A landscape with many peaks, sampled at points; each row gives a point and its height.
From any point a climber steps to the highest of the 2 points nearest to it. It stops when none of these is higher. Distance is the straight distance between rows; heights are no part of it.
Koga: [  8  -4   3   3   3   4   4 -16  -2  30  -7  -3  -2  -2  -4  24  -5  -8
   5   7]  h=22.1
zagi: [  4  12  12  -9   6  -4  10  -7 -11  -1  11  -8   2   0  11   2   2  20
  -8   0]  h=40.4
Nuvo: [ 11   6  -1  10  12  14  10   3   0  18 -12   6 -18 -17  -4  -3   5   9
   0  13]  h=65.1
zulig: [-12   1 -13  11   6  -2  -8  10  -3  -4  -2  -2  14 -13   4  -2  -8  13
 -10  16]  h=40.8
Kegem: [  2   6  12 -14  -5   4   9   1   9 -29  -2  13  -2  -5   6 -23   9  -9
   7 -19]  h=36.0
fif: [-16  16  14 -18  -5   5   1  12 -11   0  -8  -1  11   6 -18   7 -12   8
  -6 -13]  h=50.8
gages: [-16  12 -15 -17   7  -4  -9  22   9   4   2 -18  -2  13 -23  -5  -8  10
  -1   6]  h=28.8
Rom: [-17  -8  -2   5 -10   4 -13   7  -4  11   0  13   4   3 -14  -8 -10 -21
   4 -10]  h=26.9
sar: [-16   8   8  -5  -5  -7   0 -11   6 -16  -3  11  -2  20   2 -11  -8   7
  10 -22]  h=55.2
Lim: [ 17  -4   9  -1 -14 -11  10   5  -9  16   6   2   3  21 -11   7   9 -15
   4  -7]  h=27.9
terid: [ -5  11  10   0 -12   6  -4   5 -12  -9 -22  18   8  13 -11  -4  -6  -7
  -8 -21]  h=47.2
Vem: [ -6  -1  -6   1 -14  13  -8  19 -20  -5  -9   5   9   1  -8  17   3  -2
 -19   3]  h=52.7
mube: [ 31 -11   0  12  -1  -5   6  -4   7 -17   1   8  18  -6   9   5  10 -17
   6   1]  h=13.2
bak: [ -8  -3  -6  15   1  17  -5   9  -2  -6  -5  24   7 -13   5  -2  -4   6
   3  -3]  h=22.6
Nit: [-12 -13 -11   9   2 -21  -8  -3   2   1   7  -9  10 -18 -12  18  -9  -9
   6   8]  h=38.3
kon: [  9  12   3   0  16   3   9 -20   1   9  -3  -3 -16  -3  16   3   1  24
  -1  10]  h=30.7
dugi: [ -1 -12  -8  10   3 -11   4 -17  19  10   8   5 -14  -1  11   3  -1  -2
  21  -1]  h=21.0
bov: [-19  -8  -4   3  -3   4 -14 -10   3   9  12   1  -9  17   4 -19  -8  -8
  -1  -6]  h=41.7
tode: [  5   3   4  -1 -18  -8  -2   3  -3 -19 -12  19  22   9   8 -12   1 -20
  -3 -10]  h=46.9
mas: [  4   0   9  -1   9  15   5 -19   3  26  -2 -10 -18   0  -1  11  -8   4
   3   5]  h=23.9
lar: [ 32  -5  14  10   4  12  11   8  -2 -10  -5  12   0   0 -15   9  10  -2
   7  -7]  h=14.0
Melog: [-12  11  -5   1  -7 -13  -3   6  -8   1  -8   1  14  20 -14  -1  -5   8
  -7  -3]  h=63.1
vopam: [ 18   2  13   8   7  16  14   6  -4  -5  -6  12  -7 -15  -6  11   5  11
   9  -5]  h=12.2
tolev: [  2  -4  -7  -5   1   7   8  -6  18  12   4  14   3 -10  36  -2   0   7
  10   2]  h=40.0
Tole: [  1   7 -14 -13  -5  -1   8  20   6   3   7 -17 -22 -15  -7  12   6  -1
  -6  16]  h=9.0
Mesob: [ -8  -3  -1  -3  -8   5  -4 -13   1   9  13   8  -7  25  18 -10   1   4
   1 -16]  h=40.9
gub: [  4   1  -1  10  -5 -14   2 -10  -3 -26   5   1   9   1  19  -7   4   5
  -3   3]  h=50.6
zofub: [ -6  -2 -18 -17  -4  13 -12   2   7  12   4 -23  -2  -7  11  27 -10  -6
  -7  15]  h=3.9
Tamal: [  5  -7  -3  23   3   8  -2 -19   4 -17 -13  12 -11 -12  10  12   1   6
   7   2]  h=27.8
kote: [  6   4   1  -4  -2 -13  10  -4  -4  10   7 -18   0   2   8  14   2  11
  -8  13]  h=34.2
pemom: [ 18  -9  11   1  -8   2   4 -23   3  -6  10  -6 -11  14  15   8  10  -6
   5 -13]  h=31.7
Sezi: [-11  19   7 -19  19  -2   7   5  -6   6   9   5   3  -4   2 -19  -3  19
   1  -7]  h=29.8
menog: [ 39   0   4   7  10  10  13   2   8 -19   1   7  10   9 -12   0  15  -2
  -1  -4]  h=15.2
batav: [  4   4   2   8   0  19   1   1  -8   8 -11   7   3 -19  11  11  -2   8
 -11   9]  h=56.2
tul: [ 11  -4 -11  21  -3 -12   3  -7  -2  11   1   5 -10  13   1   1   8   0
   4   5]  h=37.2
Talo: [  3  -1   4  10   9 -16  10 -19   8  -4   0  -6  -2 -14  11   9  -9   9
  11  15]  h=34.3
zat: [ -1   0   3   5  10   2   4  -2  -2  12  -2 -11   2  -6 -11  25 -10  15
   3   7]  h=36.3
Rase: [ 17   7  10   3   4  -6  17   2   0 -20   4   2  11 -11   5  -4   6   8
   7   1]  h=19.6
Gedom: [-21  15   5 -15   3  -3   0  16   3   6  -5   1  13  -2 -10 -18 -16   3
  -1  -6]  h=20.1
gop: [ -5   9   5  -4   2  11   0   5 -16 -10   0   2   6 -20  14   2   1  16
 -17   6]  h=50.7
baki: [ 17   6  14 -12   5  -5  12 -12  -2 -17  10 -10 -19  10  -1 -18  19  -3
   0 -12]  h=64.5
pumi: [-11  -2   0   7  19 -13  -5  -6   9   6  10 -20 -13  -1  -9  -4 -12  16
   2  14]  h=13.3
Kimad: [  7 -13   4  14  -9   6   5   4  -2  -4  -3  10  -5 -24   3   0   3 -19
   3   5]  h=22.7
dodal: [ -7 -11   3   3  -5  11   4   3   8   9   9  10 -18 -11  11 -17   0 -12
   6  -4]  h=60.1
zipe: [  9  -1   4  -2 -11 -19   9  -1  -7   3   8 -15   3  16  -4   9   8  -5
  -3   1]  h=29.7
Seb: [  5   2   2   7  10  12   4 -26   8   9  -7   0 -27   4   8   8  -1  16
   5   3]  h=26.5
Pav: [ 20   1   3  -3  -2   1  10  -9   6 -22   6   1 -11   9  16 -10  23   5
   3  -8]  h=59.0
ruf: [  5 -12   2  14   3  -4   0 -29   8   2  -2   2 -19  -6  -1  16  -3 -11
  19   0]  h=23.8
nug: [-21  10   9  -2 -10   1  -5  11  -7 -16 -18   9  12  -2 -12  -5 -14  -7
  -8 -10]  h=45.8
Gesel: [  2  -4  -2  -3  15  20  -9  -3  13  24   8  -2 -10  13  12 -12  -5  15
  13 -10]  h=63.4
togen: [  8  11  -4   2   2 -14  15  19  -8   8  -1  -5  -2   6 -19   2  10  15
  -4  10]  h=26.8
dafe: [  7  -3  11   9   3  -1   5  -3  -9  -5  -2 -12   1  -2 -20  31  -4   8
   4  -1]  h=32.4
diro: [-12  -4  -7  -9  10   0 -13  21  10  15   4 -23   1   7 -19 -14 -12   2
   7   7]  h=28.4
Nokeg: [  0  -5   3  -2 -10  -8   5  16  -6  -2   1  -1  14  -8 -14  21  -2  -8
   2   3]  h=42.7
nabam: [  9  -6  10   7  -6   6   2   8   1 -24  -8  24  13   0 -13  -3   0 -15
  11 -15]  h=47.1
Zaso: [-15  13  -6 -13  -7   3  -1  26  -6  -4 -11   2   1  -4 -16  -2   0  -1
 -13   2]  h=51.3
fosu: [-11   2   1   8   0  -5  -2  -3  -9 -18   1   1   7 -12  11  -6  -5   9
  -9   8]  h=45.5
venub: [-19   0  -2   0   4  -3 -11  -4  -6  -7   5 -19  -2   9 -16  17 -12  17
  -6   2]  h=31.3
tovur: [  4  -7 -16  22   4  -8 -14  -8  -3  17  -8  10   4 -12 -12  16   0 -11
   5   7]  h=33.7
roluv: [ -2  -4  -4   6 -14 -17   0  -6  -8  -7   7   4  10   7  15  -8   4 -11
  -5   4]  h=56.4
Fakif: [-13  -8  -3 -13  -6   2 -11  -8  -1   8  10 -25  -6   1   6  21  -9  -2
 -12   8]  h=2.3
nep: [  5  -2  -9  12  13  -3   1   0  11  24   7  -2 -10   7  -1 -12  -3   8
  11   6]  h=18.4
bup: [-13   0  15  -2  -6   3   0   1 -10   2   1   5   5  10 -20   5 -13  -3
   5 -16]  h=52.2
vekep: [  5  -5  -7   7  -4   2   2 -15   9   3  -6  16   7 -17  29  10  -2  -6
  10   7]  h=35.0
kat: [  7 -12  14   5  -7   4   1 -11  -4 -26   6  -6   7 -12   3   5  -2 -16
   0  -4]  h=26.6
nudi: [ -2  21  16 -12  -2   6   3   4 -18 -15 -16   5   5   7 -13  -3   0   5
 -10 -17]  h=48.9
tuki: [-16   4 -21 -18  -6  -5 -12  12   5  -1  12 -20   4   5  11   2  -5   3
 -16  17]  h=56.3
lamu: [  0  -7 -15  13  -5  -7 -10 -19  -1  17  10   5  -9  23  12  -2   6  -4
   1  -6]  h=39.5
dotap: [10 -9  1 -7 -7  6 13 -4 21 -2 -8 10 -6 -7 28 11 21 11 11 -5]  h=39.0
kek: [-13 -11  -9   2 -12  -4 -12   3  -7   6   4  -2   8  -6  -1   9  -2 -17
  -7   3]  h=57.1
notu: [  6  -3  -5  11  21  19 -13   6   3  23 -12  -9   1  -4  -9   2 -11  11
   8   8]  h=36.2
gafeb: [ -9 -11  -2   1   9  13 -26   0  -4  23   4 -10  12   9  -8  -1 -11  -5
   7  -9]  h=28.5
Turur: [ 25 -12   2   3 -15 -11   1   3  -7   3   3  14  12  11  -2   3  13 -26
   3  -5]  h=27.0
reteg: [ 10   0  -3  -2  -5  -8  14  12   0  -3   1 -19 -24  -8 -17   9  15  -5
  -6  14]  h=10.3
pegi: [ -5   9 -11  -1  10   2  -1  20  -3  14  -1 -11  -1  11 -24   1   0  20
  -4   7]  h=28.1
rilud: [  6   6  12  -9  -7  -4  11  -9  -9   0  12  -2   2  19  12  -4   3   8
  -1 -10]  h=44.1
zab: [-21  -3  -2   0  -9  10  -9  14  -5   5  -3   6   0  -3  -7 -18  -7 -15
 -10   0]  h=26.3
tira: [  9  -7  -7   6  -7   9  -4 -18   3  -1  -7  19   3  -2  31  17  10   1
   3  -5]  h=31.1
ged: [ -2   5  -1   9  -3   4   1  -1  -4 -13  -2  14 -10  12  -2 -10   6  14
   3 -10]  h=20.6
folet: [ -6  21   3 -11 -12 -18   4  13  -5 -12 -17  -5  13  15 -14   3  -3   2
 -10  -5]  h=59.8
Sateg: [ -6   2  16  -8   8   9   6  -8  -2  -6  12   2 -13 -21  13  -5  -2   7
   1  -4]  h=43.9
vum: [ -8  17   1 -27  10   7  -1  10 -15  15   6  -8  -2   6   2 -11   8  14
 -19   0]  h=22.0
ges: [ -8   2  -4  -4  -2  -9   2   7  -2  14   9 -14  -5  12  -7  -8  -1   2
  -7   7]  h=43.6
furub: [ -4  23   8 -11  10  -8  12   6  -7  -9  -1  13   9   1  -1 -14   0  21
   5 -11]  h=31.2
fotep: [ -4  -5  -4   9  -3 -15   1  -2  -1  -1   3 -20 -24   0 -14   9   3   0
  -5  14]  h=12.1
gan: [ -1  -3  -8   6  20 -12  -7  -3  13  19   1 -23   0   0  -6   6 -11  11
   7  20]  h=15.0
puliv: [ 13   4   6   3   4  12  15  -1   1  18 -14   7  -3 -20   4  12  -3  -3
   2  16]  h=61.1
natas: [ -7  -2  -8  14  18   3  -6  -2  11   1  -3   0 -13 -24   5 -14 -10   8
   1  19]  h=58.2
div: [ 11 -19  -6   2 -14   2  -7  -6   7 -11   2  24   7   2  17   8  16 -17
  10 -16]  h=50.0
naso: [  1  -2   3  -3 -12  -7   3  -6  10 -12   2  14   5  23   7  -3   6  -1
  14 -21]  h=52.9
Tig: [ -3  12  13 -10   7  13   4  -2 -16 -19   2   8   1 -14   7  -4   4  14
  -4 -12]  h=47.0
Riro: [  0  -1   1  -4  11  21   3  -1  11  17   2   7  -1 -22  23  -9  -9   2
   6   5]  h=44.3
lanon: [  0   0   6  -9 -18 -11   1  12  -4 -22  -9   2  25  -2  -4   0  -1 -26
  -8  -1]  h=45.4
nub: [ -2   3  -6   9  16   9   3   8   5   8   1  10 -15 -15   1 -19   1  12
   5   6]  h=61.8
fuzu: [ -3  -8  -7   2  -3  -9   0  -8   4  20   6 -17 -13  -2   9   1  -2 -13
  -8  18]  h=46.8
Ditan: [  0  -1  -7  -7  15   8 -17 -16   7  22 -12 -25   3   3   6  13 -13   3
  -1  21]  h=43.8
lus: [-18  -7  -6   3  10   4 -22  -5  -4   8   6 -18   4  13 -10   5 -15   9
  -3   1]  h=29.5
Pibak: [ -5  -8 -14   4 -18  -5 -15  11 -17  -1  -5   9  16  -3  -9  19   4 -17
 -11   2]  h=55.1
Befot: [  1  -1  14  -3  -9  -3   4  -9  -7 -15   6  -8 -17   9  -2 -13   8 -10
  -7  -8]  h=62.3
fak: [ -8   8  -8  -9  19   0  -4  14   4   3  -1 -14  -5 -28   3  -2  -1  13
 -12  24]  h=25.5
pel: [ -1   8   5 -13   3  -1  12  14 -11   6   6  -6 -13 -12  -9  -8  11   0
  -8   5]  h=41.8
roveg: [ 15 -13  11   3  -4  -3   0 -24   4 -19  11  -8   5   2  11   9   3 -15
   7 -11]  h=28.9
tos: [  4  -4   9   2  -7   0   1 -20  -9  -3   5 -12  -7   2  16  10   2  -1
  -9   1]  h=36.4
mul: [  8   1   7   7  -6 -16   5  -1   1 -20  -9  -5  -5  18 -25 -14   7 -18
  -1  -6]  h=25.8
tabet: [  9  -1   1   0  -5  -6  11 -21   3  14  -6  -9  -8  -8  18   6   0 -12
  -5  22]  h=51.2
malep: [ -4  -6 -12  11 -13 -16  -2   7  -7   5   2   1   5   3  -1  -5   4 -12
  -9  10]  h=59.4
pegu: [ 1 10  1 -4 15  6  3 -8  0 12  8 -1  0 -1 24 -7 -3 23 -5  4]  h=35.5
kibak: [ -6  16  -2   1  11   4   4  16 -11   1  -5  12  11  -6  -7 -10  -1  22
  -5   0]  h=33.2
nefa: [ 10   6  18 -12   3  -3  10   0  -4 -27   1 -17   6   3 -19  -2   5  -6
  -8  -8]  h=16.0
Norav: [-10  -9  -7   7  -2  -6 -14   1   1  17   8  24  13   2 -15  -2  -6 -15
  16 -17]  h=27.5
lofab: [ -2  -6 -19   0  -4   5 -10  -1   3  19 -10 -11   5 -13   8  19  -3 -14
 -11  22]  h=5.6
kan: [ -9   4   5   0  -6  -8   7   9  -5   0  -2  -1 -18   9 -25 -16   2  -7
  -1  -2]  h=24.5
pade: [ 12  10   9   0   4   5  10   2  -3 -18  -6  14  -9  13 -14  -9  14  12
   9 -20]  h=19.0
Mazo: [10 -5 -2  7  3  7  2  4  0 27  3 17  8  4  2  8 -3  0 10 -5]  h=37.8
sidi: [  9  18   1  -3  -9 -17   5  17  -3 -21 -25   0  12   8 -18  -7   8  -7
 -14  -1]  h=56.6
ralim: [ 18   1   6   2  10  11  14  -5  10  -8  -4   8 -17  -4   5  10  15  21
  15  -9]  h=8.7
lik: [-12   5   4  -1  -3  20  -1  12  -9  -5  -3  22   7 -11   5 -15  -4   2
  -4  -8]  h=21.5
faz: [  4 -18   0   0 -11   6  -1 -15  13   4   6  14  -8  -6  22  10   8 -19
  14 -12]  h=52.8
piv: [ -6  -3 -18  11   3 -11 -14 -10  -3  11   6  -2  15   7  16  -5  -4   3
  -7   8]  h=53.0
lumup: [-15   1  -6  -9  -1   3   3   7  18   8   6  16  -2  11  10 -26  -1   6
  13 -14]  h=63.5
liso: [ -5  -6 -15   6   6 -15 -17 -15   4  21  -1  -4  13 -16  -4  18  -8 -10
   4   9]  h=35.6
firet: [ -6 -12  -7  -2  -8  -1   5   0  19  -2   2  15   2  -1  27   4  14  12
  13  -9]  h=34.9
zefuz: [ -6  -2   6   3  -1  -2   3   3  -6   2   6  -1  14  -8  -2  12 -11   4
   3   1]  h=40.1
dafo: [  8  -8   6  14  -3   1  -1  10 -11 -13  -7  13  15  -6 -17  10  -1  -7
   5  -2]  h=45.2
Zag: [  5 -10   3   4 -12  -7   9   8  -1  -4  -1  -8  -4 -24   5   1   4 -19
  -6  18]  h=19.9
Pivu: [-1 -1 -7 16 -5 12 -6 -7 -8  1 -1 11 -8  6 12 -4  3  9 -9 -3]  h=22.5
vudo: [ -4 -10  -5   6  10   0 -19  -7   1  27   9   7  16   0 -12   6 -10  -6
  17 -13]  h=28.0
kesa: [-12   0 -13  -5  -3  18 -14  21  -7   9  -4  -4  13  -3  -5   6  -5   3
 -14   7]  h=50.4
tof: [ -8  21  -4  -7  -1 -12   5  16 -13 -17 -19   2  -4  -2 -16 -14   9   3
 -15   1]  h=53.6
mugo: [-10   1  -2  -9   6  11 -12  15  -3  14   5 -10  18  -2   3  -6 -11   6
  -6   3]  h=48.6
lito: [ 17  -1   3  -1 -10 -12  -3 -13  -1 -15   3   8  18  31   1   2   8 -12
   7 -19]  h=51.0
Bigik: [ -5  -9  -3  16   7  18  -6 -11   3   1  -7  16  -3 -16   6  11 -10   4
  10  -3]  h=24.7
Gutu: [  4 -10 -14  24   0  -2   0 -14   9  -2  -9  12 -15 -10  11   1   4  -6
   8   9]  h=32.2
tem: [-21  -3   5   1   4  -2  -4   4  -1  -6   5  -5  -5  -9 -13  -9 -14   1
   0   2]  h=42.3
gibef: [ -9   8   8 -22   4 -12   8   3  -5   6  16 -15 -11   2  -2 -11   2   5
  -8   3]  h=42.9
zaziv: [ -1   2  10 -15  10  15   6   2   1  21   7  -7  -5 -23  15  -5  -6   1
  -5  10]  h=41.9
Gom: [ 11  -2   4  -8 -18 -14  -5   4 -10 -14  -9   3  30  16  -9   9   4 -25
  -9  -7]  h=44.2
madet: [ -5  -6  -2  -1   7  21 -13   4   2  17   3  -1  10 -11  18 -10 -10   0
  -2   3]  h=46.6
devi: [ -7 -12  -8  -5   5   7 -24  -3   2  21   4 -16  11  -3  18  -6  -9 -10
  -5  10]  h=44.4
gel: [ 27   3   4   3  11  14   7  -6   6 -30  -2   5  -3  10  -9  -2  20  11
   3 -15]  h=16.9
zisuv: [ 17 -10   4  -1  -6  12   7   0  13 -16  -3  14   2   6  14  10  19   6
  12 -16]  h=46.7
pudoz: [ -1  -1  -5 -15   7   3   0  15  10  24   8 -22  -2  -9   0   1  -5   1
  -3  13]  h=39.2
gik: [  4   0 -17   5  -1   8  -5   5  -1  17 -17  -6   0 -10  -7  31  -2  -2
  -7  21]  h=6.9
fesa: [ 11   7   7  -3  -7 -15  14  14  -4  -9  -3  -8  -7   9 -21 -13  13 -11
  -3   0]  h=25.1
potel: [-12  -4   1  -4  -8  -9   1   7  -2  -8   6 -18 -14   4 -28  13  -3  -6
   1   1]  h=13.8
Vezug: [  0   8  -5   1   5  -2   9  23  -2  14   2   6  11 -13  -4  -9  -1   9
  -3  11]  h=34.6
Velom: [-10 -12   1  -5 -10   4   2  -3  15 -26   3  14   0  -5  23  -5  10   5
   9 -14]  h=34.5
Nik: [ -8   5  -1 -18  29   3 -18  12   4   4   6 -21  -9 -15   0 -12  -1  15
  -9  17]  h=27.4
tum: [ -2   0 -17  -2   3  10  -1  16   8  11  -5 -15 -12 -15 -14  19  -3   1
  -4  19]  h=8.0
beni: [  1   0 -12  15   7  -3  -1   9   0  14  -4   6  18 -13   7   1  -6   5
  -1  15]  h=37.1
Veza: [  7  -3  -9   6  19   5 -25  -3   2  20 -14 -21  10   5   5  -1  -9  12
   7  14]  h=38.9
Mev: [-11  -8  -3  -2   6  -1 -16  -5   7  16  13 -11  -2  10  13 -23  -9  -2
  -3   7]  h=42.6
remir: [-15  17  -1 -15  -1  -8   0  10  -4   9  -6  -1 -11  12  -7 -28   2  -2
 -16  -3]  h=23.5
dumum: [  6   7  14  -7  -3   1   0 -14   1 -34  -5  -7  -6  13  -6 -19   7 -11
 -10 -14]  h=60.4
natep: [  1  14  12  -6  -2  -6   3 -15   2 -31  -4   2   2  19   5 -12   2   6
   0 -20]  h=57.9
zemu: [  9  -3   1   2 -14  -9  -6  -3 -16 -20  -2  -8  22  16  -6  17   8 -10
 -13  -3]  h=42.2
sot: [ -9 -13  -1   6  -7   9  -5 -15   9   0   8   7 -16  -9  24  -6  -2 -11
   3  -3]  h=56.9
bidi: [ -5   0   3  -3 -13  -4  -3  -4 -16 -14   1 -13   6   7   3  11   2   2
 -16   2]  h=38.4
diri: [ -3  -3  -6   8  19   6  -7 -15  16  13 -10  -3   1 -17  13  -4 -16   4
   8  23]  h=53.2
potag: [-26   6   1 -10   7 -11  -7   2   3  -3   4 -19  -9  15 -22  -4 -14  10
  -5   3]  h=29.6
motob: [  8   2   4   5  -6   3  10  14 -10   4  -1   6  -7  -5  -7  -8  12  -2
  -6   3]  h=40.6
Lapa: [ 14  -3   8  12   7 -10  16  -6   9 -15   4   0  -2 -12   3   3   0   5
  20   1]  h=24.6
gevo: [ -8  -8   1  -3 -10   1   6   7  10   5   7  22  -3   3   7 -14   0 -11
  16 -15]  h=62.1
gigu: [  2   5  16  -8  -3 -11   8   6  -3 -19  -2 -10  16   8 -23  11  -5  -1
   5  -8]  h=14.9
kulu: [ 27  -1  12  -4  -4   5   7  -7   0 -19   5   6  23  20   0   3   7  -8
   0 -14]  h=49.6
Vugi: [ -4   9 -14 -15 -20  -2   3  25  -5  -9   1  -3   2   0  -4  12   4  -9
 -11   7]  h=51.4
gazu: [ 34 -17  -4   5   0   8  -1  -5  14 -21   5  16  16  11  -2   4  15 -22
   0 -11]  h=11.5
dobi: [-17   6  -9   1  -4  -6 -12   2  -8   0   0   2  17  12  11 -16  -6   4
 -16   6]  h=56.7
vefa: [-10  -2  -4  -1  13   9 -11   5  13  12  10   3   3  10   1 -22 -12  10
  19  -9]  h=64.8
kene: [-13  26  -5 -30   2 -10   3  14  -6   5  -2 -11  -3  14  -8  -8   4   9
 -16   0]  h=22.8
pilor: [ -5  -5  -3   8   3 -15  -4 -21   1   2   9  -7   7  -5  18   8  -9   3
  -1  12]  h=45.3
pitin: [  4  -9   8  16   1   3   3 -14  -1  -5   3  -3 -22   1 -10   4  -1   1
   9  -6]  h=26.2
Bitad: [-16   9   3  -8 -11  -6  -2   8  -7  -6 -11  -1 -19   5 -15 -23   4 -13
 -17  -1]  h=24.0
Vob: [  1 -14 -16  19   3   6 -13 -11   7  20  -5  15  -9  -5   0   2  -2 -13
  11   1]  h=35.3
Bev: [ -4   6   4 -10   4  10   5  -4  -1  -4  10  10 -18  -2  18 -15  10  13
   0 -11]  h=41.1
muz: [ -5   0  -1  -8  -3  15  -6  -1  -8  15   2 -15  -3  -2   9  13  -3   6
 -20   9]  h=0.7
Dag: [ 19  12  15  -8  10  -4  15  -1   2 -27   2  -1  12   4 -11 -10   8   5
   5 -12]  h=17.0
bolup: [-11  10 -17 -22 -11  -6   3  22   6  -1  13 -13   7  -6   5  10  -5  -3
  -5  12]  h=53.5
zofi: [ 21   9  14 -13  -8  -1   9   3   7 -13  -8  18  20  24   0  -7   3 -11
   5 -23]  h=48.3
fupef: [28  3  5 -1 -3  8 14  1  1 -6  0 13 -3  1 17 -2 20  6  2 -6]  h=52.6
riva: [  7  -2 -12  15  18  -3  -6 -15   9  29  -7  -7  -4   6  -4   5  -8   5
  14  10]  h=17.1
Navi: [-19  12 -19 -12  -6 -10 -10  11  -1   1  -4 -11  12  18  -1  -4  -6   9
 -16   8]  h=59.7
Fip: [-10  -3   8 -13   6   3   8   8   6  13  12 -18 -12 -22  -3   0  -8  -2
  -2  10]  h=40.3
nuze: [ -3  -2   7 -16  -5  15   4  -1   6 -24   1  14 -15  -7  15 -15  18   1
   4 -19]  h=38.2
bek: [ 6 -3  7  5 -2  7  6 -5 -2  7  6 10  2  5  7 11 -3  8  9 -9]  h=37.0
benak: [-12   6   9   3  -2  -4   5   6  -4 -21  -5   7  -3  -9 -13 -16  -4  -2
   0  -5]  h=43.7
molav: [  3  -4  -7   8  -2  14  -1 -18   4  -5  -4  10 -14   6  28   6  12  16
  -2  -5]  h=26.4
sopu: [-23   9   8 -12   6  14  -7   8  -3  -2   0  10   7  -8  -2 -20 -14   5
  -5 -10]  h=20.7
Zulup: [-19 -14   2  13  -1 -10  -7  -2   0  -8   7  -1   1 -15 -15   0 -15 -13
   9   0]  h=40.7
nor: [ 14   0   6   8  14  -1  10 -14  11 -24   1  -2 -25  -3   1   0  13  17
  12  -7]  h=3.8
Vit: [ -3   2   9  -8  -2  -4   4   6  -8 -22   1 -19 -14  -3 -24   8   5   1
  -7   0]  h=14.8
Nukam: [  7   3   0  -8  -4  -1  16   1   4  15  -9 -13  -7 -19   6  14   1  -7
  -5  25]  h=56.5
rilur: [-14   7 -10  -7 -10  -9  -6   3  -8 -16   0 -15   3  14  -9  20  -3  10
 -11   3]  h=34.4
tafuv: [-15  12  18  -9  -3  -8   3  -3  -2  -7  -7   0  -6  16 -17  -8 -12   1
   2 -19]  h=53.4
vela: [  2  -7 -12  14   9 -17  -2 -19  16  11   1  10   4 -16   7  10  -8  -5
  22   6]  h=18.3
pur: [ -7  -7 -20   0  -3 -14  -8   8   4  23   9 -18  -3  10  -7   2   1  -9
  -4  12]  h=44.8
Difu: [  0  -5  -1  -3  12  11  -8 -18   8  26  -8  -9   5 -12   9   8 -15  -9
   7  16]  h=48.7
Lapip: [ -5   5  -6  13   9  -3   2   2   2   6   4   9  -9  13  -9 -13  -1  18
   7  -4]  h=19.3
mar: [ 14 -10   6  18  -3  -7   3  -8  -5  -8  -1  -7  -5   4 -16  15   4  -7
   5  -2]  h=28.7
pame: [-11  13   2 -13  27   3  -7   6  -6   2   5  -6   0  -7  -2 -17  -3  25
  -7   5]  h=28.6
rok: [  8  -8   1  10  -9   3   5  12  -8  18  -1  15   5  -2  -2   3   3 -12
   0   1]  h=39.1
Vodun: [  5 -10  -1   5 -15  -2  -6   6  -2  -8  -2  33  16   3   4   0   3 -18
  11 -14]  h=48.4
nosuk: [  4 -12 -15  14   3   6  -5   2  12  25   0  23  -5   6  -2   2   4  -4
  19 -10]  h=36.5
mupep: [  5  17  17 -15 -11  -4  10  -1  -7  -4  -3   9  11  24   4  -8   0   2
  -1 -20]  h=46.5
tela: [ 23  -7   2  14  -5  -9   3  -7  -3 -13   2  -1  -1  21 -18   0  12 -12
   5  -8]  h=26.7
dagin: [ 24 -11   5   8  -7 -11  11  -1   3 -10  -1  -7   8 -15   8   5  10 -22
  -1  14]  h=16.4
vilo: [  2 -14  10  10 -13   5  -2   0  -6 -18   0   4  -4  -8  -4  -5   3 -24
   0  -6]  h=24.9

Where does a climber stop that starts at each point below?
pame -> malep
mas -> baki
Rom -> vefa
bak -> Nuvo
kat -> vefa
dafe -> vefa
potag -> vefa
Nit -> baki
Lim -> baki

Write out the way that a climber takes from each point below.
Nik -> pame, Sezi, furub, kibak, Vezug, beni, zulig, fosu, gub, roluv, malep
mube -> dagin, Zag, Kimad, vilo, kat, roveg, pemom, tos, bidi, zemu, Gom, lanon, tode, Vodun, div, faz, sot, dodal, gevo, lumup, vefa
bek -> zefuz, Nokeg, dafo, nabam, Vodun, div, faz, sot, dodal, gevo, lumup, vefa
sopu -> lik, bak, Bigik, Tamal, Gutu, Vob, nosuk, Mazo, rok, motob, pel, gibef, ges, pur, fuzu, tabet, Nukam, puliv, Nuvo
